Points on a hilly landscape, in no order, each with its height.
From any point a climber takes the steepest step (rise divided by distance) to one of its 2 nearest points. It stops when none of these is higher. Distance is the straight distance between rows; heights are no part of it.
kole: [130, 96, 157, 129, 109, 93, 113, 169, 146, 112, 118, 123, 120, 168, 125, 151, 125, 105, 103, 112, 116, 129, 105, 119, 147, 128, 135, 102, 168, 135, 157, 115, 79, 150]  (h 681)
vugi: [95, 149, 108, 126, 133, 162, 132, 91, 111, 121, 109, 149, 162, 127, 100, 121, 160, 148, 150, 125, 121, 123, 119, 91, 106, 130, 102, 146, 99, 138, 127, 150, 174, 94]  (h 636)
vis: [165, 127, 71, 144, 145, 130, 112, 147, 141, 121, 125, 136, 95, 129, 101, 148, 118, 77, 112, 132, 120, 91, 137, 115, 177, 135, 124, 91, 118, 130, 105, 137, 144, 155]  (h 372)
fil: [160, 112, 89, 145, 147, 120, 124, 133, 133, 124, 127, 116, 105, 136, 107, 146, 128, 80, 112, 131, 115, 116, 128, 123, 158, 145, 125, 106, 114, 134, 124, 136, 139, 139]  (h 387)
dimad: [127, 99, 114, 129, 146, 121, 117, 148, 124, 119, 128, 128, 91, 113, 104, 175, 108, 94, 109, 165, 127, 128, 140, 140, 173, 171, 120, 109, 147, 116, 158, 153, 124, 109]  (h 453)
Bezat: [95, 122, 118, 128, 130, 139, 106, 160, 121, 153, 102, 156, 137, 133, 122, 152, 96, 143, 126, 128, 146, 86, 89, 96, 157, 110, 131, 103, 158, 129, 139, 154, 141, 94]  (h 95)
gem: [93, 137, 146, 109, 136, 135, 162, 117, 130, 137, 136, 131, 142, 71, 151, 135, 116, 156, 152, 167, 114, 129, 180, 138, 109, 141, 87, 135, 153, 99, 97, 126, 120, 140]  (h 208)
tig: [148, 133, 137, 140, 106, 109, 138, 163, 145, 132, 130, 128, 124, 113, 156, 115, 96, 119, 131, 112, 130, 108, 151, 134, 133, 103, 119, 99, 162, 109, 99, 110, 98, 166]  (h 484)
Nupod: [178, 131, 115, 128, 126, 120, 141, 109, 145, 114, 161, 107, 106, 128, 149, 97, 137, 105, 123, 110, 135, 154, 159, 161, 115, 135, 155, 142, 98, 122, 101, 108, 111, 168]  (h 394)
mizun: [123, 147, 98, 112, 145, 145, 113, 133, 132, 115, 146, 158, 74, 115, 153, 132, 100, 153, 117, 129, 176, 130, 122, 134, 141, 148, 157, 149, 117, 119, 152, 157, 122, 112]  (h 908)
lomo: [136, 119, 144, 131, 115, 104, 133, 164, 144, 129, 131, 131, 115, 121, 144, 144, 103, 110, 121, 126, 120, 113, 137, 138, 141, 129, 122, 97, 170, 103, 125, 111, 94, 151]  (h 508)
rar: [152, 136, 121, 112, 121, 122, 137, 151, 157, 96, 149, 127, 116, 123, 154, 110, 125, 123, 127, 111, 138, 132, 159, 116, 124, 115, 121, 112, 118, 122, 106, 112, 100, 185]  (h 444)
rufi: [124, 136, 179, 125, 108, 105, 132, 111, 139, 132, 148, 119, 136, 105, 156, 125, 126, 145, 143, 121, 113, 161, 159, 180, 111, 135, 133, 145, 170, 116, 118, 91, 86, 144]  (h 239)
rakof: [136, 117, 169, 108, 116, 126, 146, 88, 125, 123, 155, 97, 142, 129, 128, 106, 163, 139, 140, 129, 111, 182, 156, 169, 97, 138, 136, 165, 108, 124, 118, 95, 117, 142]  (h 449)
Lufaz: [91, 152, 142, 113, 120, 149, 101, 142, 116, 137, 108, 161, 125, 137, 153, 123, 121, 187, 136, 123, 158, 116, 86, 98, 114, 107, 134, 146, 129, 139, 154, 145, 127, 98]  (h 101)
puget: [108, 142, 160, 129, 125, 123, 156, 125, 129, 152, 130, 132, 128, 65, 158, 142, 95, 154, 146, 156, 120, 122, 171, 157, 120, 145, 102, 129, 173, 94, 102, 124, 101, 134]  (h 172)
gumen: [159, 133, 105, 129, 126, 121, 132, 137, 143, 106, 136, 118, 142, 150, 134, 106, 145, 114, 122, 98, 133, 123, 124, 101, 119, 102, 136, 125, 95, 140, 116, 117, 131, 164]  (h 171)
Rivi: [113, 129, 181, 113, 114, 122, 131, 118, 118, 141, 121, 118, 154, 130, 117, 139, 154, 147, 136, 145, 106, 144, 134, 138, 108, 117, 103, 140, 132, 117, 130, 98, 131, 118]  (h 411)
fid: [122, 157, 56, 131, 144, 154, 131, 107, 112, 108, 137, 160, 142, 132, 96, 121, 127, 108, 125, 103, 127, 90, 132, 85, 138, 128, 124, 121, 91, 144, 121, 172, 167, 129]  (h 275)
lirar: [87, 154, 114, 108, 144, 160, 153, 99, 121, 111, 125, 147, 160, 117, 121, 120, 149, 156, 150, 137, 129, 130, 137, 100, 111, 135, 104, 147, 98, 127, 120, 144, 170, 111]  (h 581)
sali: [151, 131, 83, 140, 141, 130, 114, 149, 137, 150, 127, 148, 86, 116, 130, 145, 83, 104, 115, 138, 144, 86, 122, 137, 173, 128, 142, 97, 149, 103, 105, 140, 139, 120]  (h 273)
vibo: [163, 112, 157, 175, 121, 99, 145, 119, 128, 146, 138, 101, 131, 109, 118, 102, 112, 112, 119, 129, 90, 133, 147, 177, 120, 123, 133, 122, 158, 113, 96, 96, 109, 137]  (h 294)
kuli: [144, 118, 149, 150, 133, 102, 152, 108, 129, 135, 140, 98, 112, 88, 121, 118, 111, 111, 131, 144, 95, 139, 171, 181, 125, 155, 119, 119, 158, 105, 102, 110, 112, 137]  (h 267)
mis: [142, 115, 125, 112, 135, 126, 156, 110, 130, 104, 147, 94, 144, 127, 118, 110, 163, 115, 135, 131, 118, 156, 157, 126, 111, 144, 116, 134, 95, 134, 119, 117, 147, 150]  (h 357)
metu: [128, 139, 141, 119, 108, 130, 112, 141, 132, 162, 128, 146, 112, 144, 160, 125, 100, 165, 127, 106, 168, 120, 99, 140, 119, 98, 180, 140, 149, 114, 138, 123, 115, 114]  (h 755)
buna: [133, 130, 87, 113, 144, 141, 138, 125, 132, 75, 140, 122, 143, 141, 113, 111, 163, 120, 138, 110, 131, 137, 145, 82, 124, 133, 111, 129, 83, 160, 136, 150, 148, 154]  (h 309)
vugu: [142, 146, 94, 106, 153, 146, 162, 108, 144, 94, 154, 120, 128, 110, 150, 90, 138, 119, 142, 133, 131, 129, 180, 127, 114, 129, 125, 132, 88, 123, 82, 128, 136, 168]  (h 277)
tar: [111, 133, 128, 121, 129, 154, 117, 96, 108, 127, 103, 130, 147, 138, 108, 122, 172, 150, 147, 134, 125, 141, 111, 103, 102, 129, 99, 158, 95, 147, 144, 138, 161, 92]  (h 706)
zorip: [118, 117, 127, 118, 137, 129, 122, 123, 117, 130, 135, 126, 80, 103, 121, 168, 114, 112, 116, 164, 141, 139, 140, 163, 155, 177, 140, 123, 146, 112, 165, 142, 121, 97]  (h 384)
nuro: [94, 131, 174, 117, 109, 129, 105, 145, 117, 158, 94, 144, 134, 145, 130, 163, 125, 157, 134, 148, 126, 112, 98, 114, 129, 108, 117, 127, 156, 127, 152, 121, 120, 88]  (h 56)
sefo: [135, 159, 79, 127, 141, 142, 138, 140, 136, 112, 135, 148, 143, 114, 128, 117, 114, 108, 132, 118, 131, 89, 151, 105, 145, 105, 112, 98, 123, 123, 96, 136, 149, 156]  (h 346)
Buz: [140, 112, 115, 143, 120, 121, 107, 152, 132, 141, 113, 126, 141, 162, 122, 119, 126, 130, 124, 99, 136, 110, 82, 92, 129, 102, 148, 118, 128, 150, 137, 137, 131, 129]  (h 796)
Somem: [129, 90, 117, 134, 140, 122, 98, 145, 121, 109, 119, 119, 101, 136, 104, 157, 129, 104, 109, 146, 129, 136, 117, 119, 156, 163, 120, 120, 129, 146, 167, 161, 116, 112]  (h 517)
gife: [117, 159, 132, 122, 116, 143, 123, 130, 128, 167, 128, 159, 124, 129, 166, 109, 89, 176, 130, 118, 181, 116, 100, 136, 119, 92, 173, 146, 132, 107, 122, 130, 132, 109]  (h 861)
lol: [119, 150, 74, 120, 146, 150, 150, 106, 124, 89, 141, 140, 154, 134, 103, 114, 151, 117, 137, 106, 125, 111, 151, 86, 124, 129, 113, 127, 85, 148, 120, 161, 168, 142]  (h 291)
vuma: [120, 155, 116, 121, 128, 145, 141, 124, 132, 118, 134, 138, 163, 134, 144, 98, 131, 150, 137, 106, 145, 126, 116, 102, 107, 96, 136, 141, 96, 130, 114, 124, 146, 135]  (h 663)
Tifo: [106, 105, 190, 142, 117, 107, 117, 138, 115, 161, 91, 122, 154, 156, 95, 158, 140, 117, 112, 156, 79, 118, 100, 132, 135, 114, 101, 105, 166, 131, 135, 100, 120, 98]  (h 407)
dakul: [157, 132, 65, 148, 149, 137, 108, 128, 129, 159, 125, 147, 99, 136, 116, 137, 96, 107, 120, 123, 146, 86, 102, 123, 166, 126, 158, 114, 120, 128, 111, 153, 151, 115]  (h 259)
zul: [141, 122, 99, 111, 143, 139, 152, 103, 127, 92, 144, 104, 138, 134, 117, 105, 172, 123, 139, 125, 134, 156, 145, 105, 112, 144, 122, 144, 71, 158, 131, 145, 153, 143]  (h 330)
kepo: [152, 110, 105, 163, 145, 130, 132, 98, 115, 157, 125, 98, 114, 135, 100, 138, 141, 94, 117, 137, 115, 138, 106, 153, 137, 152, 144, 141, 100, 139, 136, 137, 159, 105]  (h 777)
Nis: [167, 118, 135, 145, 112, 103, 113, 137, 144, 144, 137, 123, 96, 166, 139, 123, 124, 108, 108, 92, 135, 138, 103, 153, 132, 124, 177, 128, 142, 129, 141, 110, 98, 145]  (h 624)
Gepeb: [104, 130, 146, 97, 129, 146, 131, 108, 117, 115, 118, 122, 130, 123, 122, 131, 163, 155, 142, 150, 134, 151, 133, 113, 109, 147, 107, 152, 101, 141, 153, 134, 142, 106]  (h 609)
kufe: [79, 165, 133, 98, 144, 163, 159, 111, 130, 124, 139, 154, 149, 103, 166, 115, 127, 173, 146, 155, 142, 132, 148, 121, 109, 132, 118, 155, 112, 104, 105, 137, 147, 130]  (h 446)
lil: [112, 145, 145, 118, 119, 147, 143, 109, 126, 121, 130, 134, 184, 134, 129, 99, 161, 162, 147, 117, 131, 145, 119, 109, 90, 91, 118, 159, 89, 129, 110, 110, 150, 126]  (h 613)
lak: [165, 152, 112, 148, 136, 120, 159, 126, 144, 113, 129, 108, 140, 90, 130, 94, 116, 104, 146, 121, 108, 102, 190, 127, 130, 111, 102, 108, 120, 127, 62, 118, 119, 174]  (h 307)
Rute: [98, 130, 127, 127, 119, 136, 128, 150, 126, 115, 112, 142, 178, 140, 118, 133, 136, 135, 141, 107, 126, 106, 106, 69, 120, 97, 103, 110, 129, 145, 136, 137, 148, 128]  (h 695)
miber: [134, 144, 85, 134, 141, 146, 99, 122, 122, 134, 130, 150, 106, 140, 146, 104, 115, 155, 129, 107, 162, 116, 84, 110, 124, 123, 163, 151, 101, 142, 138, 160, 146, 105]  (h 226)
nepaz: [123, 101, 104, 144, 142, 131, 88, 138, 121, 147, 107, 134, 104, 143, 115, 150, 113, 125, 116, 135, 137, 106, 86, 125, 147, 145, 146, 128, 138, 142, 150, 160, 130, 89]  (h 131)
Dima: [144, 99, 123, 139, 129, 126, 116, 113, 116, 134, 134, 107, 77, 131, 114, 148, 130, 93, 105, 144, 128, 161, 116, 165, 157, 180, 153, 130, 128, 150, 176, 148, 113, 107]  (h 572)
sada: [147, 149, 116, 151, 117, 120, 142, 152, 139, 148, 108, 127, 144, 95, 146, 99, 74, 115, 135, 113, 131, 81, 164, 122, 151, 81, 106, 88, 158, 118, 73, 130, 125, 154]  (h 322)
vifub: [151, 126, 132, 120, 103, 112, 126, 172, 153, 115, 135, 128, 126, 140, 153, 115, 115, 117, 123, 100, 139, 120, 135, 110, 134, 93, 126, 99, 145, 124, 116, 107, 101, 178]  (h 465)
lifa: [116, 153, 117, 122, 122, 141, 135, 147, 136, 134, 131, 149, 149, 126, 162, 107, 108, 149, 131, 109, 155, 108, 118, 108, 125, 89, 135, 122, 124, 119, 114, 127, 138, 138]  (h 708)
kelo: [118, 101, 133, 146, 133, 133, 113, 113, 106, 142, 91, 116, 147, 143, 84, 152, 160, 106, 129, 149, 95, 128, 101, 115, 129, 149, 98, 129, 122, 151, 149, 138, 151, 88]  (h 510)
fiso: [99, 139, 145, 117, 124, 140, 108, 134, 116, 138, 111, 144, 126, 132, 133, 141, 132, 163, 135, 138, 144, 122, 100, 112, 118, 122, 122, 144, 128, 130, 153, 132, 133, 93]  (h 73)
Bapeb: [125, 147, 186, 137, 101, 113, 124, 121, 134, 158, 137, 136, 134, 104, 164, 129, 107, 157, 141, 122, 126, 143, 153, 186, 117, 117, 140, 144, 186, 112, 113, 95, 85, 129]  (h 191)
zuf: [124, 121, 186, 148, 111, 110, 128, 122, 116, 164, 118, 120, 137, 131, 116, 140, 129, 129, 116, 146, 94, 132, 120, 172, 124, 118, 125, 124, 166, 112, 128, 93, 114, 111]  (h 327)
Maki: [125, 157, 102, 130, 125, 138, 145, 150, 136, 126, 128, 146, 150, 102, 157, 110, 94, 126, 136, 116, 136, 92, 157, 106, 140, 92, 103, 95, 141, 116, 86, 134, 135, 160]  (h 333)
nava: [120, 138, 130, 127, 134, 133, 133, 123, 125, 143, 135, 133, 121, 109, 140, 138, 118, 138, 133, 145, 141, 123, 130, 148, 119, 131, 131, 137, 131, 99, 123, 120, 137, 113]  (h 536)
supo: [121, 126, 123, 136, 112, 132, 123, 138, 123, 136, 112, 135, 174, 154, 116, 119, 134, 139, 137, 96, 132, 115, 92, 85, 115, 86, 129, 124, 118, 148, 125, 128, 151, 121]  (h 741)
bama: [148, 124, 135, 132, 106, 111, 113, 151, 141, 154, 129, 135, 102, 158, 148, 129, 107, 133, 117, 95, 153, 124, 101, 142, 134, 110, 180, 124, 154, 123, 141, 118, 102, 132]  (h 671)
mos: [125, 155, 55, 146, 141, 156, 113, 101, 108, 129, 126, 164, 131, 137, 106, 117, 113, 123, 127, 99, 139, 86, 105, 96, 139, 122, 143, 129, 101, 147, 120, 174, 170, 114]  (h 263)
gagos: [103, 151, 139, 106, 118, 143, 115, 142, 127, 119, 130, 151, 125, 141, 162, 110, 123, 182, 132, 107, 166, 134, 96, 101, 105, 108, 148, 155, 116, 138, 151, 141, 117, 121]  (h 128)
bebu: [148, 107, 142, 131, 121, 95, 148, 140, 139, 105, 135, 96, 148, 141, 121, 117, 151, 101, 126, 118, 101, 145, 138, 117, 115, 122, 111, 108, 120, 128, 121, 101, 120, 174]  (h 210)
pasi: [149, 145, 72, 130, 147, 141, 124, 141, 140, 106, 138, 146, 109, 114, 115, 134, 118, 94, 126, 128, 128, 96, 155, 113, 162, 129, 116, 97, 116, 126, 100, 137, 145, 157]  (h 358)
gupa: [103, 151, 75, 132, 142, 155, 108, 127, 110, 132, 125, 176, 131, 130, 120, 121, 94, 141, 128, 112, 149, 85, 97, 92, 152, 121, 137, 121, 123, 136, 129, 177, 163, 98]  (h 248)
rira: [147, 133, 82, 140, 143, 137, 106, 129, 128, 142, 129, 142, 91, 137, 133, 126, 107, 131, 121, 119, 159, 109, 93, 124, 142, 128, 165, 137, 112, 131, 132, 149, 141, 111]  (h 244)
duvo: [158, 119, 164, 159, 115, 114, 138, 96, 128, 145, 147, 107, 130, 119, 126, 101, 128, 131, 121, 121, 103, 158, 141, 197, 113, 125, 149, 150, 143, 114, 108, 91, 111, 131]  (h 325)
Rapaf: [108, 95, 132, 131, 133, 131, 119, 124, 109, 109, 96, 109, 153, 136, 84, 156, 165, 109, 132, 147, 98, 137, 121, 98, 133, 156, 83, 117, 120, 156, 157, 145, 149, 105]  (h 556)
bar: [133, 102, 164, 121, 113, 89, 140, 138, 136, 97, 135, 96, 144, 149, 113, 130, 155, 102, 115, 122, 95, 162, 130, 122, 119, 137, 113, 112, 135, 139, 152, 101, 103, 167]  (h 225)
filu: [89, 120, 116, 123, 134, 138, 126, 146, 120, 93, 113, 144, 166, 127, 99, 151, 146, 129, 140, 125, 114, 110, 126, 70, 133, 127, 86, 110, 128, 144, 147, 154, 147, 122]  (h 647)
Mefo: [114, 128, 195, 99, 109, 122, 141, 102, 117, 134, 134, 108, 152, 126, 124, 126, 163, 152, 144, 150, 93, 166, 158, 150, 103, 125, 94, 149, 137, 117, 123, 92, 112, 131]  (h 356)
veket: [136, 111, 135, 160, 136, 121, 121, 106, 113, 172, 111, 113, 120, 135, 97, 151, 131, 104, 114, 153, 105, 127, 100, 162, 135, 140, 138, 135, 126, 126, 132, 122, 149, 85]  (h 678)
Rolaf: [126, 113, 79, 124, 150, 148, 95, 132, 110, 90, 135, 136, 97, 125, 121, 125, 135, 131, 126, 140, 153, 147, 128, 107, 139, 157, 121, 145, 107, 154, 163, 187, 137, 112]  (h 659)
tam: [119, 117, 184, 111, 106, 96, 136, 125, 136, 106, 142, 108, 144, 134, 133, 132, 147, 121, 128, 120, 100, 168, 146, 149, 110, 137, 121, 122, 154, 129, 147, 90, 89, 163]  (h 255)
vufa: [171, 144, 103, 131, 141, 131, 152, 118, 147, 109, 140, 108, 118, 101, 141, 89, 125, 108, 142, 124, 123, 122, 183, 139, 120, 124, 124, 123, 101, 126, 70, 116, 121, 178]  (h 295)
vazim: [108, 114, 151, 119, 121, 113, 118, 170, 136, 127, 127, 139, 121, 131, 138, 170, 105, 126, 118, 137, 132, 111, 126, 125, 149, 131, 122, 102, 177, 115, 156, 123, 98, 134]  (h 560)
vifut: [143, 113, 150, 136, 118, 111, 145, 125, 129, 116, 136, 103, 176, 144, 115, 109, 164, 126, 132, 114, 106, 146, 128, 121, 98, 107, 117, 135, 107, 134, 114, 95, 136, 153]  (h 195)
dolo: [108, 104, 173, 121, 108, 95, 125, 169, 136, 116, 118, 126, 137, 146, 125, 164, 123, 120, 114, 130, 110, 125, 119, 118, 142, 130, 114, 96, 179, 129, 160, 109, 82, 150]  (h 625)
pilid: [137, 114, 152, 101, 123, 116, 157, 102, 137, 106, 159, 90, 140, 119, 134, 104, 155, 123, 137, 131, 115, 176, 173, 150, 102, 150, 128, 145, 113, 126, 118, 104, 112, 161]  (h 399)
mibin: [100, 140, 136, 111, 141, 141, 172, 123, 137, 115, 141, 130, 159, 87, 151, 114, 128, 147, 156, 148, 116, 126, 177, 119, 106, 127, 96, 133, 131, 111, 89, 124, 133, 154]  (h 238)
Durok: [142, 123, 123, 136, 134, 121, 122, 121, 132, 144, 138, 129, 74, 107, 133, 155, 97, 102, 112, 146, 135, 133, 138, 183, 151, 169, 156, 117, 159, 98, 142, 124, 117, 108]  (h 323)
konez: [154, 127, 109, 119, 121, 123, 114, 150, 144, 93, 135, 127, 117, 157, 139, 105, 139, 130, 121, 89, 147, 134, 114, 91, 123, 111, 141, 136, 94, 152, 141, 128, 115, 163]  (h 163)
binek: [118, 111, 192, 142, 105, 104, 127, 145, 121, 155, 106, 119, 169, 149, 111, 139, 137, 132, 124, 137, 91, 126, 109, 135, 119, 91, 109, 112, 166, 118, 127, 89, 118, 122]  (h 370)
Zolo: [115, 106, 170, 140, 128, 113, 123, 115, 109, 151, 97, 109, 147, 143, 84, 157, 156, 107, 118, 159, 78, 136, 105, 134, 133, 137, 97, 117, 136, 138, 144, 111, 141, 93]  (h 457)
gen: [91, 156, 131, 104, 137, 151, 143, 120, 129, 127, 138, 148, 127, 105, 153, 135, 125, 167, 137, 154, 150, 131, 139, 135, 114, 134, 125, 144, 123, 107, 127, 131, 137, 117]  (h 460)
Bonuf: [111, 167, 122, 116, 124, 148, 136, 139, 133, 140, 141, 157, 136, 123, 181, 92, 94, 171, 128, 109, 173, 118, 115, 125, 119, 91, 155, 141, 118, 109, 111, 130, 130, 134]  (h 765)
panur: [120, 120, 165, 134, 125, 113, 103, 112, 116, 164, 109, 130, 92, 144, 119, 166, 119, 120, 108, 144, 120, 135, 102, 175, 143, 151, 159, 131, 165, 133, 159, 120, 108, 80]  (h 216)
Podam: [134, 125, 89, 114, 140, 138, 97, 139, 129, 97, 143, 146, 68, 122, 135, 129, 115, 131, 114, 130, 168, 148, 131, 123, 148, 158, 144, 146, 109, 140, 163, 175, 119, 118]  (h 760)
Sim: [91, 128, 141, 126, 119, 135, 117, 153, 120, 158, 96, 148, 161, 136, 121, 154, 114, 148, 136, 132, 132, 94, 93, 96, 138, 95, 115, 110, 158, 127, 136, 136, 141, 99]  (h 81)
mizu: [131, 109, 160, 129, 116, 108, 116, 135, 126, 120, 122, 112, 121, 153, 122, 141, 147, 118, 115, 120, 121, 150, 111, 134, 119, 141, 137, 134, 133, 145, 167, 114, 106, 128]  (h 516)
furem: [135, 136, 115, 119, 120, 131, 106, 147, 137, 111, 132, 142, 117, 155, 153, 103, 127, 157, 124, 89, 163, 133, 93, 97, 110, 109, 155, 146, 103, 149, 151, 141, 115, 139]  (h 150)
makav: [134, 120, 132, 143, 136, 123, 132, 121, 120, 151, 128, 118, 113, 117, 116, 147, 123, 114, 118, 146, 125, 126, 120, 158, 131, 144, 141, 131, 134, 110, 134, 118, 138, 106]  (h 601)
Kifen: [103, 113, 113, 139, 135, 141, 82, 141, 116, 153, 94, 153, 127, 141, 120, 144, 111, 149, 132, 131, 141, 91, 74, 99, 142, 122, 137, 120, 148, 143, 146, 163, 139, 79]  (h 109)
vopap: [137, 95, 133, 138, 119, 105, 106, 169, 139, 132, 107, 123, 126, 168, 118, 141, 124, 112, 111, 112, 124, 113, 90, 105, 147, 118, 140, 106, 149, 144, 146, 137, 107, 133]  (h 738)
Der: [146, 113, 111, 142, 141, 137, 127, 103, 110, 144, 129, 105, 91, 122, 110, 142, 141, 105, 117, 149, 131, 152, 116, 157, 140, 174, 143, 145, 106, 140, 156, 149, 144, 97]  (h 677)
Ges: [158, 126, 142, 137, 121, 110, 138, 107, 135, 129, 150, 108, 114, 118, 142, 109, 128, 116, 124, 120, 120, 156, 149, 179, 112, 136, 151, 143, 130, 113, 113, 98, 110, 143]  (h 359)
mogir: [135, 104, 139, 144, 131, 109, 109, 137, 130, 152, 116, 123, 95, 149, 119, 157, 110, 103, 99, 134, 123, 124, 98, 157, 150, 149, 159, 119, 157, 128, 151, 128, 108, 108]  (h 174)
Lubiz: [163, 109, 135, 144, 119, 103, 123, 126, 134, 133, 136, 105, 112, 153, 128, 122, 136, 103, 108, 107, 125, 149, 108, 146, 125, 130, 157, 137, 117, 136, 143, 112, 114, 140]  (h 580)
duto: [134, 124, 154, 114, 123, 136, 145, 92, 122, 128, 139, 106, 152, 132, 123, 107, 170, 145, 139, 135, 118, 166, 140, 149, 93, 120, 123, 166, 92, 127, 116, 102, 139, 127]  (h 505)
valur: [158, 127, 86, 135, 145, 129, 135, 118, 133, 118, 136, 114, 113, 131, 119, 130, 139, 102, 124, 126, 131, 128, 133, 124, 138, 140, 132, 126, 95, 135, 127, 137, 151, 135]  (h 409)
zuz: [120, 116, 138, 100, 131, 138, 144, 104, 116, 114, 134, 102, 116, 122, 111, 135, 157, 134, 137, 156, 129, 168, 146, 137, 122, 173, 120, 141, 107, 142, 157, 134, 135, 111]  (h 520)
Rodim: [118, 117, 158, 121, 123, 116, 130, 138, 125, 121, 120, 115, 139, 136, 119, 143, 146, 132, 127, 132, 118, 139, 117, 124, 114, 129, 114, 131, 127, 131, 149, 113, 125, 126]  (h 464)
Savod: [148, 129, 111, 144, 136, 123, 121, 140, 135, 153, 135, 141, 77, 110, 138, 147, 83, 108, 114, 139, 143, 108, 130, 163, 154, 144, 155, 107, 158, 93, 119, 127, 120, 116]  (h 292)
Libos: [138, 121, 111, 113, 140, 137, 134, 119, 128, 105, 144, 113, 103, 123, 126, 126, 144, 125, 128, 131, 146, 151, 138, 129, 125, 160, 135, 140, 99, 135, 146, 143, 134, 127]  (h 448)
vegu: [107, 110, 107, 128, 142, 128, 135, 132, 118, 95, 116, 127, 162, 124, 83, 159, 153, 104, 137, 133, 105, 111, 139, 88, 138, 144, 86, 102, 127, 138, 137, 148, 157, 122]  (h 608)
migon: [123, 87, 96, 133, 139, 143, 87, 137, 100, 96, 122, 123, 110, 131, 107, 138, 146, 114, 120, 149, 138, 151, 124, 109, 141, 163, 107, 134, 117, 166, 173, 181, 131, 108]  (h 586)
lep: [116, 131, 196, 106, 103, 101, 130, 112, 129, 123, 142, 114, 152, 130, 142, 126, 152, 150, 137, 121, 101, 175, 153, 162, 103, 129, 119, 146, 153, 126, 132, 80, 89, 151]  (h 296)
gosig: [122, 128, 176, 144, 120, 114, 119, 110, 115, 171, 123, 129, 110, 130, 120, 154, 119, 125, 113, 153, 108, 138, 120, 189, 133, 133, 144, 129, 175, 109, 133, 99, 116, 89]  (h 278)
sapad: [138, 91, 114, 160, 144, 119, 105, 142, 129, 154, 106, 120, 103, 149, 100, 156, 117, 92, 99, 140, 114, 108, 90, 138, 163, 154, 143, 114, 143, 139, 145, 154, 122, 98]  (h 151)
vitus: [162, 158, 103, 161, 123, 130, 150, 130, 133, 139, 115, 120, 151, 90, 123, 95, 95, 100, 145, 115, 114, 83, 176, 126, 144, 89, 108, 96, 137, 127, 58, 124, 132, 157]  (h 316)
Dolu: [116, 140, 172, 141, 113, 109, 135, 130, 132, 159, 130, 136, 118, 86, 159, 145, 87, 141, 140, 134, 123, 124, 157, 181, 126, 138, 125, 124, 198, 101, 116, 113, 87, 126]  (h 147)
Keba: [155, 128, 126, 144, 117, 117, 137, 137, 134, 125, 136, 113, 159, 141, 130, 102, 136, 125, 133, 109, 125, 127, 126, 121, 107, 93, 133, 127, 111, 127, 102, 102, 134, 150]  (h 182)
nabiz: [103, 160, 88, 132, 144, 153, 118, 116, 112, 141, 125, 164, 127, 123, 135, 120, 107, 155, 132, 123, 158, 103, 96, 108, 133, 124, 146, 139, 115, 124, 130, 157, 163, 93]  (h 231)
Lefig: [78, 155, 143, 83, 143, 165, 160, 97, 125, 119, 130, 148, 150, 118, 146, 118, 154, 173, 155, 159, 134, 148, 151, 116, 106, 134, 103, 165, 97, 121, 116, 132, 153, 117]  (h 509)
Bakop: [167, 143, 110, 111, 120, 131, 132, 134, 160, 95, 157, 128, 87, 120, 159, 105, 124, 116, 126, 111, 142, 142, 173, 138, 127, 131, 141, 124, 106, 120, 102, 113, 96, 186]  (h 423)
mov: [116, 140, 156, 100, 126, 151, 144, 90, 123, 128, 130, 127, 155, 135, 132, 102, 168, 169, 148, 137, 133, 160, 130, 128, 93, 112, 120, 179, 82, 127, 121, 111, 140, 114]  (h 558)
gipe: [113, 149, 114, 103, 146, 145, 169, 122, 145, 96, 151, 130, 151, 105, 158, 96, 131, 140, 149, 135, 128, 129, 177, 110, 109, 121, 108, 134, 108, 116, 87, 130, 132, 168]  (h 258)

Call two points neighbours if one is among the 2 nearest of the other. Go from one point of each pair to the other, from neighbour to neighbour, staying as high as possible. Name the lowest point that can't be avoided.
kepo and tar | kufe
lep and mizun | miber
mizun and Buz | nuro

For each start below, name the point where the climber stops.
miber | mizun
vugu | tar
zorip | mizun
sefo | tar
gupa | gife
mogir | Buz
mis | gife
Rivi | gife
kuli | Buz
vibo | Buz
Zolo | Buz
